Each scene shows the same named points in several views. A view is turned or mirrored, and shifted as a whole, has a little noise and may leave points out.

Scene 1
View 1
(102): [-20   2  -7 -15 -10  -7 -16  -9 -31 -12  -3  -5  22   4  -2  -2  27  16
  -2  28 -12  11  23   4   9  24  10 -22]
(52): [ 10   0 -18   9 -13 -16  -8 -14 -16 -11 -16 -10   1  21   6 -11  20  27
  -8   9  10  14  18  -2   3  23  -2 -12]
(265): [ 10   5  -1   7  -7 -14  -7  -6   1  -9  -6 -14   4  11   1 -16  21  27
  -6  -3   4  26   3  -9   8  11  -1 -12]
(167): [  2 -12 -24   1 -27 -10 -14 -22 -46 -11 -17   8   6  16   3  -1  19  20
   5  25   6   2  49   1  11  16   1 -24]
(11): [-17   5  -3  -8  -2 -13  -8  -5 -15 -15  -6 -17  18  11   4  -8  25  22
 -14  22  -9  19   2   1   4  28   4 -14]
(63): [ 29  19   2   9 -17  -8 -16   3  20   6  11  -5   5   6 -15 -20  31  30
  10 -25  10  22   6 -15   2   2   6  -3]
(9): [-30  -9 -10  -7   3 -19  -3 -16 -39 -26 -25 -20  15  14  18  -5  16  18
 -25  39 -12  19   8   5  13  33  -3 -24]
(133): [-12  11  -7 -11  -9  -8 -16  -1 -14  -8   2 -10  21  10  -5  -5  31  21
  -5  19  -8  12  10   2  -3  30  12 -10]
(77): [ 32   7  -8  10 -28  -6 -19  -8  -4   5   5   9   0   5 -14 -13  27  27
  20 -16  13  16  35 -12  11  -5   4 -13]
(217): [ -3  -5   2  -3  -9  -9 -11 -11 -22 -10  -6  -5  10   1  -2 -11  22  18
   0  10  -6  22  18  -6  23   3  -1 -26]
(222): [ -5  -9 -23   2 -15 -14  -8 -20 -40 -18 -23  -5   6  21  12  -4  17  22
 -10  29   4  10  31   3   5  27  -1 -19]
(235): [  6  -1 -28  -5 -33  -5 -25 -16 -44  -1  -5  14  14  16  -8   3  29  19
  15  22   8  -5  56   6  -2  23  15 -13]
(207): [-13   4 -12 -13 -16  -6 -20  -8 -31  -8   1   0  22   7  -7  -1  30  17
   2  26  -7   6  28   4   5  25  12 -17]
(223): [-27   4  -3 -15  -2 -11 -11  -7 -26 -18  -7 -14  22   8   4  -4  26  17
 -12  32 -15  15   8   4   7  30   6 -18]
(35): [ 12   5  -4  11  -4 -18  -2  -7   2 -13 -13 -21   1  17   7 -19  17  30
 -14  -2   6  27  -3  -9   5  18  -5  -9]
(156): [ -9  13   7  -4   4 -12  -7   3   7 -12   1 -23  17   7  -2 -16  26  24
 -15   6  -9  28 -15  -5   4  21   5 -11]
(19): [ 10  12  -6  -1 -17  -9 -15  -3  -4  -1   4  -6  12  10  -8 -12  29  24
   4  -1   4  16  15  -5   0  17   8  -8]
View 2
(265): [-15   1 -18   5 -14  18 -12   4  -8 -10   2  -7  -2  -4   6  -5   5   8
 -27   0  21  -3  -1 -22   7  -8  -3   3]
(19): [-21   1  -7  -2  -7  -3 -11   4   0  -9   6  -9   3  -1   5   5  -4  10
 -14  -7  22 -13   0 -18  15  -3 -10  12]
(77): [-22  15   0   0  -8   5  -2 -17  -9 -12 -15 -20   2 -19  16   0   0  -9
  -3  -3  23 -28  15 -23  15   4 -16  12]
(167): [-20   4 -10 -10  -6   7 -29  -7  -7  -6  16  -9   2 -39  27 -34 -22  34
  -7  13  18  -7 -11   2  -3  29  11   3]
(207): [-25  -5  -8 -12   0 -17 -22   9   9  -2  23  -6  11 -11  14  -8 -18  31
  -7  -8  21 -12  -8   2   9  16   2   9]
(217): [-11   3 -20   0  -3   0 -15   6   0   5   9  -7  11 -12  15  -9   0  10
 -19  -9  22  -9   8   0  -5  13  13  -8]
(9): [-11 -13 -31  -3  -9   8 -33  23   4   4  36   7   5  -9  12 -24  -9  45
 -35   1  16  16 -20   8 -10  13  25  -9]
(156): [-14 -10 -26   5  -9   1 -12  24   7  -2  15   1   7  20  -4  11  10  14
 -36 -18  21   3  -2 -15   9 -15   2   0]
(52): [-18  -1 -15   0 -14  17 -20   1  -8 -13  10  -5  -5 -12  11 -14  -6  21
 -22   7  18   0 -10 -18   6   0  -2   7]
(35): [-13  -2 -23   8 -19  22 -12   9  -7 -10   5  -3  -4   3   2  -4  10  10
 -33  -1  20   3  -4 -25   6 -14  -2   3]
(133): [-23  -9 -13  -6  -5 -12 -19  17  10  -5  24  -1   7   5   3   3 -10  30
 -20 -11  21  -6  -9  -8  13   0  -3   9]
(223): [-18 -13 -21  -7  -3 -11 -24  23  12   2  32   3  12   1   7  -7  -9  36
 -26 -12  21   2 -12   5   1   8  13  -1]
(63): [-21   8  -5   5 -11   4   2  -3  -5 -14 -12 -15   0   7  -1  17  11 -13
 -15 -11  24 -20  11 -33  20 -18 -22  15]
(102): [-20  -6 -14 -11   0 -15 -25  14  11   1  26  -4  12  -9  12  -9 -16  33
 -15 -10  20  -7  -7   7   3  16  10   3]
(11): [-14 -12 -25   1  -9   1 -19  24   6  -1  25   3   5   9   1  -1   0  27
 -33 -12  20   7  -9  -6   4  -4   7  -2]
(222): [-18  -2 -15  -7 -10  12 -30   2  -6  -7  22  -3   0 -25  19 -28 -17  39
 -19  10  17   3 -16  -3   0  17   9   3]
(235): [-32   6   7 -17  -1 -12 -25 -11   1 -11  15 -12   3 -34  24 -21 -32  33
   8   8  19 -22  -9  -5  14  27  -9  21]
View 3
(19): [  4   8  -7   1 -10   3  -5   8  -8   4   3 -24  -3   3   6   2  -7 -14
 -28   9  10  12 -12 -10   9  13 -18   5]
(52): [ 11  13  -3   8   1   5 -13   8   0   8  -6 -14  -6  12  17  -1 -15 -17
 -22  31   8   4 -15   7  -1   8  -4   3]
(207): [ -8  12 -10  15 -20   2   4 -15   0 -12   2  -2  -7  -1  12  -2 -16 -14
 -49  24  -8   9  -8 -12   9   9 -16   4]
(9): [ 11  28  19  43  -8  -7   5 -19   9  -4   7   5 -21  19  29  -3 -22 -13
 -37  44 -22   7  -6   5  -8  -4   8  -2]
(223): [  4  22  10  34 -17  -8   8 -14   5  -7  12  -6 -17   8  16   1 -12 -12
 -43  26 -17  13  -5  -9   2   3  -7  -3]
(167): [ -8   7 -19  -1  -7  21  -7 -21  -2  -8 -17  13  -3  12  23 -10 -26 -15
 -44  43   0  -3 -11   9   1   9  -1  10]
(133): [  1  17  -2  21 -17  -8   2   0   1  -3   9 -18 -10  -2   7   2  -7 -15
 -41  18  -6  13 -10 -13   7   8 -17  -1]
(77): [ -2 -10 -18 -28  -5  26 -11   6 -19   8  -9 -23   6  13   8   3 -10 -12
 -21  -1  27   7 -12  -2  11  22 -21  16]
(102): [ -6  16  -1  21 -19   1   9 -20   1 -10   7   0 -11   5  16  -1 -15 -13
 -48  24 -14  10  -5 -11   4   7 -11   2]
(265): [ 16   9   5   5   1   4 -10  13  -7  15   0 -26  -7  19  16   3 -10 -13
 -13  15  12   7 -12   3  -1  11  -5   5]
(11): [ 14  23  19  34 -10 -12   4   0   2   4  15 -19 -15  13  16   5  -8 -14
 -31  19 -10  15  -8  -7  -1   5  -6  -3]
(217): [  1   5  10  10  -9  14   7 -18  -8   1   3  -9 -10  25  20   3 -15  -5
 -29  10  -1  11  -4  -3   2   9  -5  10]
(63): [ 10  -2  -5 -13  -3   8  -9  25 -18  17   5 -46   2   8   0  10   2 -12
 -11 -14  27  15 -14 -11  13  20 -26   8]
(156): [ 17  19  22  29  -8 -11   5   9  -3  10  19 -34 -16  13  11  10   0 -12
 -20   2  -3  20  -8 -12   3   8 -13  -3]
(35): [ 21  14  13  15   4  -2 -11  17  -4  17   3 -30  -9  19  17   4  -7 -14
 -10  16   9   9 -13   4  -3   9  -6   1]
(222): [  4  17  -7  15  -4   6  -9  -8   3  -3  -9   7  -9  11  24  -9 -25 -18
 -38  49  -5   1 -13   9  -3   4   2   2]
View 4
(52): [ -6  21  -1   5  -1   6  -1  17   7 -18   5   8   1  -5  13   5 -12 -23
 -23  -2   0   7  -4  27  11  11  15  -7]
(11): [  5  17  -2   4   1  19   2 -12  20 -16   2   8  -1  -8  -2  31  15 -30
   0   6  -8  12  -4  28  26  26  -9  -7]
(167): [ -4  18  10  19   6   7   8  19  11 -23  22  -1   2   2  22  13 -16 -27
 -34  -6   7  10  25  12  13 -14  14   5]
(222): [ -4  19   1  15   5  12   5  14  13 -24  15   6   7  -7  21  20  -9 -31
 -22  -6   0  10  24  28  17   1   9   6]
(156): [  7  18  -4  -3  -4  17  -2 -15  20 -11  -6   8  -7  -7 -11  26  18 -27
   1   9  -9  12 -25  23  24  37  -9 -15]
(217): [  4  14   4  11  -1   7   2   5  24 -18   7  -1 -13   2  -1  30   6 -25
 -23  -4  -3  16  -9  -2  19   3  -1   2]
(223): [  8  16   8  12   5  24   9 -18  22 -15  15   1   2  -4   2  33  14 -31
  -2   5  -2  12  15  21  27  14 -12  -5]
(19): [  1  20  11   1  -3   9   1  -1   7  -9   4   2  -7   1  -3   2  -4 -20
 -19   8   2   7 -19  13  14  19   5 -22]
(9): [  5  17  -8  16   5  21   6  -2  26 -26  11   8   6 -12  16  48  13 -38
  -1  -5  -9  17  29  34  28  10  -6  14]
(265): [ -4  21  -8  -1  -5   4  -7  13  12 -16  -6   9  -5  -7   1  11  -1 -22
 -20   0  -6   8 -23  23  15  22  10  -9]
(207): [  6  16  20  14   6  18  12 -12  14 -11  23  -3   0   3   6  17  -2 -25
 -16   6   8   9  17  11  20   3  -2 -12]
(102): [  9  15  15  14   6  19  11 -13  19 -15  21  -2  -1   1   4  27   4 -28
 -13   3   4  12  16  12  24   3  -7  -6]
(235): [ -4  19  28  18   7  10  13   8   1 -13  31  -4   3   7  19  -6 -24 -20
 -35   3  17   4  27  11  10 -14  15 -15]
(35): [ -4  23 -14  -2  -7   7  -8  12  14 -18 -12  12  -2 -10   1  15   2 -25
 -10   2 -10  10 -25  32  16  31   7  -9]
View 5
(9): [ 22  41 -24  -1 -20  -5   0  13   5   6  20  -8  -1  -6 -26 -13 -16 -12
 -28  -8  15  -6   8  10   8   3   3   3]
(167): [-20   0 -15 -10 -12   7   3  14   9  -6   3   7  -8 -15 -19   9  -7   4
 -20  -7  14  11   4  -9  13  11   8  34]
(102): [  5   8 -29  -7   0  -2   0  12  15   1   2 -13  -9   0 -20 -12  -5  -8
 -13 -15   9  -9  -5  -8  -3  -3  -2  14]
(223): [ 16  19 -32  -4  -3  -5   2  11   9   3   7 -15  -6  -1 -23 -21  -9 -16
 -13 -13   9 -14  -1  -1  -5  -6  -5   2]
(63): [-19 -28 -14  -9   5  33   2  -2 -26 -43 -23 -14  -1 -20  14 -14   1 -17
  16  -5 -15 -16   4  -9  -4 -17 -33 -15]
(265): [ -5   2 -13  -4 -13  23   2   4 -22 -27  -3  -7   0 -21   1 -10  -7 -15
  -4  -1  -4  -6  12   4   8  -6 -18 -10]
(156): [ 18  14 -26   0  -3  11   0   4 -14 -16  -4 -22  -1  -8  -3 -27  -7 -25
   2  -8  -6 -24   3   5  -8 -16 -23 -26]
(11): [ 17  21 -27  -1  -8   6   1   7  -6  -7   4 -17  -2  -6 -15 -23 -12 -21
  -8  -8   2 -16   5   7  -3 -11 -13 -13]
(217): [  5  11 -13  -7  -6  11  -2   3  -3 -29  -1 -11  -2  -4   3  -5  -3  -5
  -8 -10   0  -8   4  -9   5   1 -13   2]
(19): [-10 -15 -21  -7   0  18   3   5  -9 -20 -13 -11  -5 -15  -5 -13  -3 -14
   4  -9  -3 -11   2  -7  -3 -11 -18  -1]
(207): [ -2   2 -29  -7  -1   2   2  13  11  -1   1  -8  -9  -6 -20 -11  -6  -8
 -10 -14   9  -6  -4  -8  -2  -4  -3  14]
(52): [-11   1 -16  -5 -18  19   3  10 -16 -14   1  -1  -2 -24 -12  -6 -10 -14
 -10   0   3  -1  12   8  11  -2  -9   1]
(222): [ -7  11 -18  -5 -17   7   4  16   1   0  11   5  -5 -17 -26  -1 -11  -6
 -23  -4  14   6   9   5  13   5   6  18]
(235): [-35 -27 -25 -13  -2   9   6  17  13   2  -6   5 -14 -18 -28   4  -5   1
 -10 -12  15   8  -3 -14   4   3   5  37]
(77): [-28 -29  -6 -13   3  29   2   2 -13 -43 -19  -3  -4 -18  12   3   1   0
   6  -8  -6   0   3 -18   8  -4 -21  12]
(133): [  0  -1 -33  -6   1   6   4  13   2   0  -4 -15  -7  -8 -19 -23  -7 -18
  -1 -12   3 -15  -3  -3 -10 -13 -10   0]
View 6
(19): [  9  16  18 -21  -2  -9 -36  -3   5  18   3   8  -5   0   6  -8   3 -23
 -13  -3  -1   4   1  18   3 -10  -5   0]
(35): [ -5  21   6  -7 -10  -9 -23   6  -2  27   1  26 -14 -15  -8   6   1 -19
 -16  -9  -5  -2 -11  10  -2  -9 -21 -12]
(265): [ -3  18  12 -11  -7  -6 -26   2   0  25   0  22  -9  -8  -1   4   3 -18
  -7 -10  -4  -1 -10  13   0 -12 -15 -12]
(133): [ 15  24  19 -23  -6 -27 -29  -1  -2  24   8  -2  -1  12   4 -13  -4 -29
 -29   1   5  -3   4  -3   3   1  -2  -2]
(102): [ 16  19  25 -26  -3 -32 -24  -5  -4  25  12  -9   3  26  11  -9 -11 -25
 -14 -10   4 -11   1 -19   1  -2   7  -8]
(167): [  5  15  33  -9  -6  -9 -28 -13  -9  11   1   0  -2  42  25   1   3 -24
  17 -25 -10 -19   3 -18   3 -14   5 -17]
(11): [  7  25  10 -19 -10 -33 -16   6  -4  34  10   9  -5  -1  -7  -4 -12 -24
 -31  -5   6  -6  -8 -12  -2   2  -8 -12]
(235): [ 12  15  39 -11  -3  -5 -42 -16  -8   2  -2  -9   2  49  32 -16  11 -33
   7 -11  -9 -13  16  -6  10 -12   9  -5]
(52): [ -3  21  19  -3 -11  -6 -28  -1  -8  19  -3  17 -11   9   4   1   5 -25
  -7 -13 -10  -9  -3  -1   1  -9 -14 -15]
(77): [  4   4  24 -22   6  11 -44 -11  15  12   0  13  -3   4  19  -2  11 -13
  19  -9  -8   9  -1  38   6 -25  -2   1]
(9): [  5  29  18 -10 -15 -39  -5   2 -18  34  11   4  -5  23  -1   5 -16 -27
 -19 -21   1 -23 -10 -44  -5   2  -4 -25]
(63): [  3   9  11 -26   3   4 -44   0  17  18   1  18  -6 -24   1  -5  10 -15
 -10   4  -1  19  -3  49   4 -14 -11   7]
(217): [  9  10  21 -28   0 -20 -19  -5   6  30  13   5   0   8   8   5 -12 -12
   6 -17   1  -3 -11  -2  -3 -13   4 -14]
(223): [ 15  26  20 -20 -10 -39 -15   0 -11  30  12  -4   0  23   3  -7 -13 -29
 -26  -9   5 -15  -2 -31   0   6   2 -14]
(207): [ 16  18  27 -24  -3 -26 -31  -8  -4  18   9 -10   3  29  15 -14  -5 -28
 -13  -6   3  -9   7 -12   6  -4   8  -4]

Which points are out of place in each view (at most two, in the order of its rows)? Write none if all are in place.
view 1 | (265), (11)
view 2 | (167)
view 3 | none
view 4 | (52)
view 5 | (217), (207)
view 6 | (223)

Scene 2
View 1
(228): [  3  18   0   5   6  21  22   2 -10  13   3 -26 -28   3 -17   7 -17  -8
  -5 -18 -22  -4 -15  -2  15  16  12  -2]
(161): [ -6  -8  -7  13  10 -25  11 -24  -7  17  12  35  13 -15  23  29   5 -44
   1 -25 -35 -11  37  19  16  18  18  10]
(166): [ -5  20  -9   0  13  48  29   2 -10  18   2 -15 -24  -6 -19  13 -12 -15
  -6 -15 -20  -9  -8   9   8  11  26  17]
(54): [ -1  16  -4   4  17  23  28  -2 -13  18   5  -4 -16  -3  -6  18 -12 -17
  -9 -26 -27 -12   0  12  16  16  21  12]
(107): [-30  -3 -15   9  -2   7  21 -21  17   5   4 -14   3  -7  -5  -3   1 -36
   6  13 -20  20  11  -8 -19   7  16   4]
(28): [-13  20  -8   3  12  32  36   0   1   9   5 -32 -21   3 -16   3 -13 -11
  -6 -11 -20   7 -12  -7  -5  13  19   4]
(46): [  0  -2  -2  12  -3 -14   4 -15  -6  12   4   4  -8  -7   2  15  -4 -30
   4 -11 -26  -5  11   4  20  15   8  -4]
(38): [-10  13  -9   4  10  27  27  -4  -5  14   6 -10 -14  -5  -8  12  -8 -22
  -5 -13 -23  -3   1   7   4  12  22  13]
(7): [ -7  11  -3   8   7   2  25  -7   1  10   5 -20 -14   2  -5   5 -10 -19
  -3 -14 -26   5  -3  -6   5  15  12  -4]
(62): [  2   6  -6   7   2  19  10  -6 -11  19   4   3 -17 -10 -11  16  -7 -25
   0 -14 -22 -14   4  12  21  13  18   9]
(219): [-13  13  -5   6  24  -2  38 -10  -2  11  12  -5  -1   1  13  15  -8 -22
  -9 -30 -35   4  13   5   1  19  19   6]
(192): [ 10   5   4  12  -1 -11   5  -8 -14  15   4  -1 -18  -3  -3  18 -12 -21
  -1 -21 -27 -12   3   5  31  19   7  -8]
(186): [-20  10  -9   6   5  16  30  -7  10   6   6 -33 -11   2 -12  -5  -9 -20
  -1   0 -19  17  -7 -12 -12  11  15  -1]
(59): [  1   2  -5  10   5  -3   9 -14 -12  18   5  16  -6 -11   4  23  -3 -32
   0 -19 -28 -14  16  14  22  17  17   8]
View 2
(161): [ -1 -25 -23  -7  -2  -3 -43  10  22 -20  17 -21  -8  33 -14  11  -3 -27
  12 -10  20   3  27  -7 -10  -8   3  35]
(38): [  6   3  11   9   0  -5 -12  18   9   5   8   1 -20  -5  -1   5   4 -11
  -3  -1  17 -17   2  10  19  -8  -5  -1]
(186): [  6   9  13   9  -1   6 -11   3   0  11 -17  -1 -30 -16   1 -10   5 -13
  -2  -4  16  -3 -20  29  15  -2  11 -15]
(192): [  0  -4  -5   0   9   8 -13   2   4   3  20   1 -17  25  -6  13  25 -14
  -4  -8  15   0   0  17  -5  11  -9   0]
(28): [ 10  15  23  13  -1   0  -1  16   4  11  -4   3 -26 -17   6   3   6  -8
  -7  -2  14 -19 -19  23  23  -5  -1 -13]
(166): [  9   8  18  13   1  -7  -2  27   9  10  16   9 -21 -13   2   9   9  -8
 -10   0  17 -29   3   7  31  -9 -16 -10]
(228): [  8  11  15  10   5   2   2  14   2  10  13   8 -22   2   2  13  22  -6
 -11  -2  12 -16 -13  21  15   6 -13 -13]
(62): [  5  -2   4   4   6  -4 -11  20   9   4  26   8 -15   9  -4  12  15 -12
  -8  -2  18 -17  15   2  17  -1 -18  -2]
(59): [  1 -13 -12  -1   5  -2 -26  12  14  -5  22  -4 -11  23 -10  13  10 -19
   1  -6  20  -6  20   1   2  -3  -8  14]
(46): [ -2 -10 -13  -3   7   5 -24  -1   5   0  14  -5 -16  24 -12   5  18 -20
   1  -6  18   6   9  12  -5   6  -3   4]
View 3
(59): [  7 -22  -2   4   9   1  12  11  12  -4  20  15  18   4  12  -9   1 -11
  -2   1 -11 -14 -13  11   6  -9 -21  -7]
(161): [ 12 -23  -9  -5   0  -6  28   1  18 -20  21  31  29  11  24 -15   5   0
 -15  12 -18 -28 -11   4   0   0 -27 -23]
(166): [ 22  -7  16  26   5  10  -2  28 -13  27  -8  -4  12 -15  -8   4  20 -17
   0 -13  14   5  -8   3  20 -16  -8  11]
(186): [ 43   2   9   2  -6  -3   1  19   6  29 -17   4  13 -22  -3   9  32   7
 -17   1  20  17  19  -9   1   6  -4   7]
(28): [ 35   1  17  15   2   3  -1  21  -8  31 -15  -5  12 -24  -8  12  28   1
 -11  -5  23  15   7  -8  12  -3  -1  16]
(219): [ 26  -5   8   6  -3   1  24   3  -8   1   7  11  24 -12   8   0  17  13
 -23   4   7 -12  -4 -13  11   4  -9   4]
(107): [ 44  -7  -4  -7 -16 -11   5  21  23  22 -24  21  16 -10   5   3  38   1
 -19  11   7   8  22  -5  -7   4 -15 -16]
(192): [ 11 -17   5  -4  22  -3   2   6  19   2  24   4   9  -7  10  -1  -4   3
  -2   0  -1   6   0  10  -2   2 -11  13]
(54): [ 17 -11   9  14   8   6  10  14  -4   9  10   3  15  -8   3   1  10  -4
  -6  -5   4  -4 -10   3  13  -8 -11   9]
(46): [ 17 -17  -2  -8  10  -6   7   7  24   1  16  14  12  -3  13  -3   4   2
  -7   6  -4   1   4   8  -5   2 -16  -2]
(7): [ 30  -4   8   1   5  -2   5  11   7  15   1   5  12 -18   2   6  17   8
 -14   2  14  10   9  -6   2   5  -6  11]
(228): [ 22  -6  16  10  17   4  -3  17  -1  23   3  -8   6 -21  -4   8  10   0
  -3  -8  17  16   2   3  10  -2  -1  24]
View 4
(107): [ -3  -5  13  -2 -18 -14  18 -29  21 -22 -12  13  -2 -23 -22   2 -37  16
   0 -17  29  38  -6   3  17   2   2 -23]
(166): [ 22  -5  10  -6 -18 -19   4 -15  14 -18 -10  16  -9  -2 -12  10 -25  -4
  -9  -6   5   4   6   8 -29 -15  31  23]
(62): [ 17  -6   4  -8 -16  -7   9  -8  -7  -9  -4  26  -2  -8 -19   7 -25  -9
   0 -11   3   5  -1  17  -4 -21   9  14]
(192): [  7  -7  -2  -1  -9   4  16  -1 -14  -2 -13  27  -2  -5 -10  15 -27 -16
  12 -15  -8  -5  -1  15  13 -10 -12  17]
(7): [  2  -7   4   3 -13  -7  13 -17  11 -13 -22  13  -5 -11  -5  15 -31   2
   4 -12   6   9   6   3   5   7   2   7]
(38): [ 15  -6   7  -4 -17 -13   5 -16   8 -11 -11  15  -7 -13 -16   8 -27   1
  -5  -6  11  10   4   6 -11  -8  17  12]
(59): [ 19  -2  -4  -6 -13   3   5  -6 -22   4  -3  27   2 -21 -28   3 -22  -8
   8  -6   6   8  -1  15  11 -17  -5  10]
(161): [ 21   5 -17  -6 -15  16  -2  -9 -43  24   3  28  14 -42 -48  -4 -18   2
  18   1  17  18  -2  14  34 -12 -27  -4]
(28): [  7  -8  11   2 -16 -22  10 -22  27 -24 -23   8 -11  -3   0  16 -31   4
  -7 -10   7  11   9  -1 -18   6  23  12]
(219): [ 14   0  -8   3 -16  -4  -3 -19  -4   6 -22   9  -1 -29 -16  12 -23   8
   6   4  11  10  15  -3   3  14  -1  10]
(54): [ 19  -4  -1  -2 -14  -7   2 -10  -7  -2 -12  19  -3 -13 -17  10 -23  -5
   1  -5   2   1   7   9  -9  -9  10  20]
(186): [ -6  -7  14   2 -16 -16  20 -27  29 -26 -22   8  -7 -11  -5  12 -39  12
  -2 -19  16  25   0  -1   7   9   8  -9]
(228): [  6  -8   8   1 -13 -12  12  -9  13 -18 -21  17 -10   5   2  20 -29 -10
   0 -13  -5  -4   8   7 -13  -2  14  23]
View 5
(62): [ 11   4  -2  19   4 -11   2  13 -14  10 -26  16 -31   9  23   3  14  -6
  -6   1   6  -3  -6   4   7   2  -5 -11]
(54): [  8   9   6  16   4 -10   0  14  -7  17 -23  28 -28  12  21  15  20  -3
  -8   2   3  -4  -6  10   6   7   0 -14]
(186): [ -9   8  24  -9 -10  -6   1   6   1  -2   3  26 -40   2  14   4  31  -5
  22  -6  -4  23  -3 -12  -1  11  18  -6]
(59): [ 12  -7   4  22  -1 -20  -7  13 -12  13 -35  13 -20  18  11  10   0   0
  -3   8   9 -12  -5  13   9   9  -8 -11]
(46): [ 11 -11   5  21  -8 -25  -2  14  -4   4 -29   7 -23   9   1   5   4  -2
  15  10   9  -3 -11  10   7  13   1  -7]
(107): [-11 -12  29 -14 -19 -16 -12   0 -10  -9  -8   8 -30  17  11   1  10   5
  25  -5  -2  20   9 -20   3  15  12   2]
(38): [ -1   7  16   2  -3  -7   0   8  -8   8 -13  26 -33  13  23   7  22  -2
   0  -6  -1   9   0  -4   2   7   5 -10]
(28): [ -5  21  18  -2  -1   2   7   9   0   7   1  34 -42   1  26   9  40 -10
   6  -9  -3  20  -5  -7  -2   5  13 -11]
(166): [  2  23   5   7  10   3   7  10 -13  12 -11  31 -42   8  38   8  32  -9
 -17 -10   0   7  -3  -4   1  -2  -1 -14]
(192): [ 16  -1  -4  29   0 -17   6  18   1   9 -29  13 -27  -2   4   8  12  -9
  12  12  11  -5 -20  19   7   9   1 -10]
(219): [ -1   5  28   7  -7 -15 -10  13   1  18 -18  41 -19  22   9  28  17   6
   4   7  -4  -1  -1  15   2  15   9 -12]
(7): [  0   7  17   8  -6 -11   3  12   4   5 -10  25 -32   3   9  11  24  -6
  17   3   2  10  -9   3   1  11  13  -9]
(161): [ 13 -24  17  21 -11 -33 -21  12 -17  15 -45  12  -3  36   0  21 -17  14
   2  16   6 -21   4  20  11  17  -8  -9]

Which points are out of place in each view (at most two, in the order of its rows)? Write none if all are in place.
view 1 | (54)
view 2 | (192), (62)
view 3 | (59)
view 4 | (161), (186)
view 5 | (38)
